The views of a scene show one set of named points, each view turned or mirrored, and shifted as a whole, with a little noise and some points left out.

Scene 1
View 1
Z39: [-15 -23   7  28 -44 -13  21 -14 -17  22 -13 -10  18  -5  12 -15   9  14
   3 -15  33 -15  -1 -24 -18]
Z460: [  5 -11 -27 -15   2 -11 -21 -35 -23  13 -13   5  16   0 -25 -13  -9 -11
 -11 -12  -8 -10  12  -5   9]
Z940: [ -4  -9 -15 -34   2 -10 -17  -6  -8  12   8  -1  -3 -11   3  -4 -34   3
  -4 -16  -3  -4  -2  16   6]
Z393: [ -7 -22 -13  -6  -6  -8  -2 -19  -1  12   4  -6  -6  -4   0 -11 -19   7
   3 -13  -2  -8   4  -6  -5]
Z121: [ -2 -12 -12 -13  -9 -12  -9 -10  -2  12  -2  -4   7   0  -5  -9 -22   4
   4  -7   3  -9  11  11  -7]
Z620: [  0 -19 -16 -15 -13  -6 -18 -25  -5  17  -4   5   9  -4 -12 -10 -12   0
  -7 -22  -2  -9  10   6  -6]
Z559: [ 14 -16 -15   7 -27 -17  14 -26 -14   6 -20 -23  15   8 -15 -20   7   2
  -3  -4   0 -23  24 -18   2]
Z320: [  8  -9 -26 -13  -8 -12 -17 -35 -23  13 -12   3  20   1 -22 -12  -5  -7
 -15 -12  -9 -17  13   0   4]
Z374: [ -2   1 -19 -30   4 -16  -7 -11 -36   9   2  -6   5 -14   9  -5 -27   2
 -15  -9  -2 -14 -11   3  18]
Z207: [ -5 -22  -4 -18 -22 -10  -5  -4 -21  17 -13  -8   9 -15   1 -17 -11  -1
  -7 -33  24   1  -2 -14  12]
Z38: [-21  -4 -26  -9  40 -14  -9 -27 -34  11   4   5  -9  -8  -1  -6 -36  -1
   1  11  -8  -2 -14 -15   9]
Z452: [  3  -7  -8 -36 -13 -14 -20   6 -12  13 -12  -3  16  -6  -8 -10 -24  -6
  -2 -21  19  -1   9  16  11]
Z407: [  1  -9 -23 -15   8 -13  -6 -23 -10   6   2  -6  -1   1  -8  -9 -23   2
   0   2 -14 -14   8   3   1]
Z102: [-14  -4 -13  -8  11 -14  -4 -12 -20  11   2  -1   1  -4   5  -6 -30   4
   6   6   5  -8  -5   1  -1]
Z812: [  9 -13 -20 -34  -9 -10 -16 -16 -14  10  -4  -6   7  -8 -10 -11 -18  -4
 -14 -25  -5 -10   7   6  15]
Z403: [  1 -10 -28  -9  10 -13  -5 -35 -25   8  -5  -5   2  -3 -11 -12 -14  -2
  -9  -3 -15 -14   4 -15  11]
Z937: [ -9 -21  -4  -9 -23  -8   0  -9  -9  17   2  -5   3 -12  10  -9 -15  10
  -3 -25  12  -8  -3  -4  -4]
Z998: [  1 -14 -25 -31   5  -7 -31 -26  -9  15  -2   9   6  -5 -20  -8 -23 -10
 -10 -22 -10  -4   9  12   6]
View 2
Z812: [  2  15  -5   2  21   4  -2 -15   9  -5  11  -1 -14  14  22 -13 -10 -13
  16  10  -4  -5   9   5   6]
Z940: [  7  23  -6 -16   9 -10 -13 -17  17  -5   0  -6   3  10  14 -17  -5 -17
  11  17   6  -7   4   2   6]
Z393: [  2  15   9   0  -8  -3   1  -4  12 -10  10   2   8  12  -2  -9 -10 -10
   0   4  -4   7  -1  12  -8]
Z121: [12 12  2  1 -6 -6 -3 -6 15 -2  8 -9  5 16  9 -4 -7 -6  7 -3  0 -1 14  1
 -6]
Z407: [ -2  20   4   0  11  -6 -19  -1  18 -13   8  -5  -1  16   4  -3   4  -4
   0  -4   0  -5   2  10  -1]
Z998: [  4  18  12  -5  22   1  -3 -11  20  -4   8  -8 -14  27  26 -13 -12 -18
  13   4   7 -18  -2   2   0]
Z559: [ -3  -1   1  37   3  14   1   6  -1  -7  25   4 -10   9   0   9  -5  14
   1 -14 -24  14  20  15  -6]
Z403: [-10  12  14  12  20   6 -18   0  15 -13   8   2 -11  12   4  -5   3   0
  -4   6  -9  -9  -4  16   4]
Z460: [ -3   7  19  16  25  12  -7  -3  16  -4  10  -5 -21  24  21  -5  -6  -3
   4   1  -6 -18   1   8   2]
Z39: [ 14 -23  17  31 -38  11  24  -3  -9   3  13  11  17  -2 -14   2 -15  14
  -9  16 -32  16  22  11 -15]
Z452: [ 18  10  -9   5   5   2   0 -18  16  15   2 -15  -5  10  27 -10 -16 -12
  19  14   3  -2  24  -9   5]
Z102: [  7  12  10  -2  -7  -8 -21  -4  21  -3  -5  -9  13   6  -2  -7   4  -1
  -6  15   0  -7   4   5   1]
Z937: [ 11   3   4   1 -14  -1  12 -14   2  -3   8   6  10   5   1 -12 -14  -9
   5  19 -11   7  10   8  -4]
Z620: [  8   7  12   3   4   2   9  -9   9  -8  14  -1  -6  24  16  -8 -14 -10
  10   1  -3  -9   5   5  -7]
Z320: [  1   1  15  16  22  10  -4  -4   9  -9  15  -2 -19  24  21  -1  -3   1
   6  -2 -10 -19   8   8  -1]
Z374: [  2   9  -6  -6  16  -4 -23 -17   9  -8  -4   1  -1  -1  11 -14   6  -4
   5  31  -7 -13  10   6  15]
View 3
Z812: [  3  16 -22  10   0   3  -7  -9   9  -6   8  13   1   1 -19   5   5  24
   3 -13   3   3   8  -6   6]
Z559: [-35  20 -25  -5  10 -17  -6  16   9 -13 -19  23  -4  28  -4  15  24  26
  -7   1   0   4 -18 -19  24]
Z937: [-16   1 -11   4  -9 -15   0  -8   1  -5  -9  -2 -10  -7 -17   5   7   9
  -3 -11   8  11 -24 -17  -5]
Z320: [ -4  21 -24  -4   7  -2  -5  12   2 -19  -1  22   4  14 -16   6 -11  24
   0  -2  -5   4   4  -2  20]
Z460: [  2  16 -22  -6   6  -2  -9  10   0 -18   3  25   8  11 -10   7 -12  20
   1  -2  -7  -2   9   1  20]
Z620: [ -8  12 -11   2   6  -3  -9   0   2 -11  -4  16   2  -3 -23   7  -8  22
   1 -12  -7   9 -11  -5   4]
Z403: [  0   6 -18   2  -4   2  -3  14  -4 -11   0  17  -1  12   4   2  -2  20
   8   8   2  -7   0  -6  26]
Z407: [ -5   1  -7  11   2   9  -2  11   1  -2   3  10   5  -1   2  -3   0  28
   1  -4  -5   2  -7 -10  27]
Z38: [ 12 -22  -5   3 -17   5   6  16 -12  -4  12   0   6  -9  23 -11 -15   6
   4  10   2 -12   1  -5  32]
Z39: [-47   3 -18 -17  -8 -45   7   7  -3 -18 -31  -2 -16  11 -13  13  13  -5
 -17  -1   9  15 -46 -27  -3]
Z121: [-15   4  -5   7   6  -4  -3   2   7  -3   0   5   7  -9 -12   0   1  22
 -11 -16  -7  13 -14 -14  14]
Z452: [ -7  11 -18   4   5 -12  -4 -18  17  -5  14   2  14 -11 -21   2   7  13
 -20 -27   1  12  10  -9   3]
Z207: [-11   5 -23  -6  -9 -26  -5 -18   6  -9  -2   6  -3  -2 -15  13  15  -3
  -7 -13  11   2  -6 -12 -10]
Z940: [  7  -1  -9  18  -7  10  -1 -10   6   3  15  -2   4 -17 -11  -6  -1  21
   0 -16   3   6   3  -8   8]
Z102: [ -8 -11  -5   6  -8  -4   9   7  -2  -2   6  -7   6 -11   6  -9  -5  10
 -10  -4   1   6  -9 -14  23]
Z393: [-12  -4  -2   7  -3  -4  -6   2  -2  -1  -8   9  -3  -7  -6   4   5  19
   3  -6  -2   4 -24 -14   9]
Z998: [ 11  11 -11   6   5   8 -12  -3   3  -9  10  20  11  -9 -19   4 -15  24
   4 -13  -9   2   8   3   9]
Z374: [  6   4 -25  12 -17   3  11  -3   4  -5  15  -9  -4  -1  -4  -9   0  14
  -3  -3  16   2  11 -11  15]
View 4
Z937: [  9  -5  13  -3 -19 -14  10   0 -10  16  -6  -6 -18   5 -10  -7  21   2
   4 -20   2  26  -2 -11 -23]
Z374: [ 12 -17  12  12  17  -9   4   4   5  23  -6  -6 -27  10 -31   4   3  -6
  -5 -22   7  -4  11  -8 -27]
Z460: [-10 -10  22  -2  22 -20  10  12 -11  -4  -3 -12   0  -3 -17   7  -8  14
   6 -11  -6  -5  10   8 -12]
Z39: [  2   2   5  -9 -40 -12  -8 -12 -26  -6  -3   2 -14  -5  20  -4  27  -1
   7   9  -1  43   0 -14 -52]
Z620: [ -7  -7  22  -6  -2 -20  15   8 -14   6  -5 -17  -5   1 -13   2   8  15
  10 -22   0   9  -2  -6  -7]
Z998: [-10  -5  28  -1  16 -19  21  19  -9  10  -7 -19  -4  10 -28   7  -4  13
   8 -30   2  -5   5   4   3]
Z403: [  2 -25  16   0  22 -23   9   1  -4   2  -3   0 -12 -10 -20  -1   0   8
   1   1  -3  -4   7   7 -16]
Z940: [  7 -14  23   5   4 -14  20   7   2  27 -11 -12 -24  14 -33   0   8  -1
   1 -31  12   0   2  -5  -2]
Z407: [  0 -30  24  -2   8 -22  16  -4  -1   8  -9  -6 -17  -3 -20   2   5   5
   3  -6  11  -6   2   0  -2]
Z393: [  5 -17  19  -6 -10 -23  18  -4  -8  13  -9  -2 -17  -3 -14  -7  18   6
   6  -9   5  15  -5   0  -6]
Z121: [ -5 -15  26  -6 -13 -15  16   0  -8   8 -11 -14 -16   6 -10   4  10   1
   6 -15  14   5   1  -8  -4]
Z559: [  1 -29  24 -18 -11 -17   1  -8  -6 -22   2  -8   3 -15  16  -5   1   5
  -2   2  -7  11  14  -9 -28]
Z207: [ 11  10  14  -6 -13  -7   9  12  -9  11  -3  -3 -10  13  -8 -10   7  -5
  -4 -24  -7  28  14   1 -31]
Z320: [-10 -14  21  -3  17 -19   5   9 -11  -7  -1 -17   1  -4 -12   9  -6  15
   7 -13  -5  -5   8  -4 -18]
Z812: [  5 -13  25  -4   9 -14  14  13   1  11  -2 -17  -5   7 -21  -3  -1   5
  -1 -34  -4   3  10  -6 -11]
Z38: [  3 -17   8  16  28 -21  15  -3  -4  21 -17  16 -36   1 -39   4   5  -3
   3  14  14 -10   2  23 -11]
View 5
Z559: [-10 -13  14  13  -3   8 -10  20  23  38 -17 -18  16  10  15  -1  -7 -10
 -20  14   3   6   8   5  -1]
Z620: [ 20 -16  -2  15   3  -2   8   5  13  14   5   1   5 -13  -1  -3  -2  -3
 -13  -8   4  -7   1  10  -6]
Z393: [  5 -22  -6   1  -4  -5   4  -9   8  17   5   2  14   0  -1   7   1   5
 -16  -3   9  -2  10  23  -9]
Z320: [ 19 -10   0  23  12   0  12  11  21  15  -2   1  15  -6   8  -9  -6  -4
 -10   2  -1   8  -2 -10   4]
Z460: [ 19 -12   1  24  12  -6  15  12  14   8   1   8  20  -5   8 -10  -6  -3
 -12  -1  -3  15   0  -9   4]
Z452: [ 11   1   4   2   3 -26   1   8   5   6  11   2  -8 -14 -12   6 -11  -3
 -25 -10 -23  -8 -15   8  -2]
Z937: [ 11 -29  -5  -7  -8  -4 -10  -7  13  13   4  -8   2  -6  -7  17  -5  -1
 -25  -1   3  -8  -6  22 -13]
Z407: [  4  -5  -5   5   7 -10  19  -9  12  20   5   6  19   3   1   0   1  11
  -9   2   0   7  11   8   6]
Z38: [  3 -22 -20  -6  10 -18  17 -26   2  -4  13  23  43  15  -2   8  -4  20
  -5  -1  -2  31   0   3  11]
Z207: [ 13 -31   5  -1  -8 -14 -16   9   7   1   1  -5   4  -8  -2  15 -15  -8
 -38  -1 -11   2 -15  15 -15]
Z812: [ 22 -10   4   9   8 -16  19   3  13   9   6   0  -1 -15   0   1  -6   3
 -30   4 -12   2   1   2  -3]
Z403: [ 10 -19  -3  11  10  -5  16  -3  14  12  -1   6  28   7  10   0  -4   7
 -16  10   1  22   7  -4   5]
Z102: [ -2 -13 -14 -10   2 -13   1 -18   7  11  10   9  22   9 -10  12  -5  12
  -5  -4  -4   7  -6  12   6]
Z121: [  3  -5  -4   3  -1 -10   3  -2  10  20   7   1   6  -3  -8   4  -2   2
  -8  -9  -2 -10   1  16  -1]
Z998: [ 27  -7  -3  19  12 -15  26   2   6   2  12  13   7 -17  -2  -8  -1   3
 -14 -11  -5   2   3   2  -1]
Z39: [ -8 -43  -4  -5 -19  18 -49   9  23  27 -13 -22  14  10   0  21 -13 -18
 -16   3  13  -7 -20  21 -15]

In a view up to two points have been moved. Name them for each view, in the order of its rows, or write none.
view 1 => Z940
view 2 => none
view 3 => none
view 4 => Z998
view 5 => none
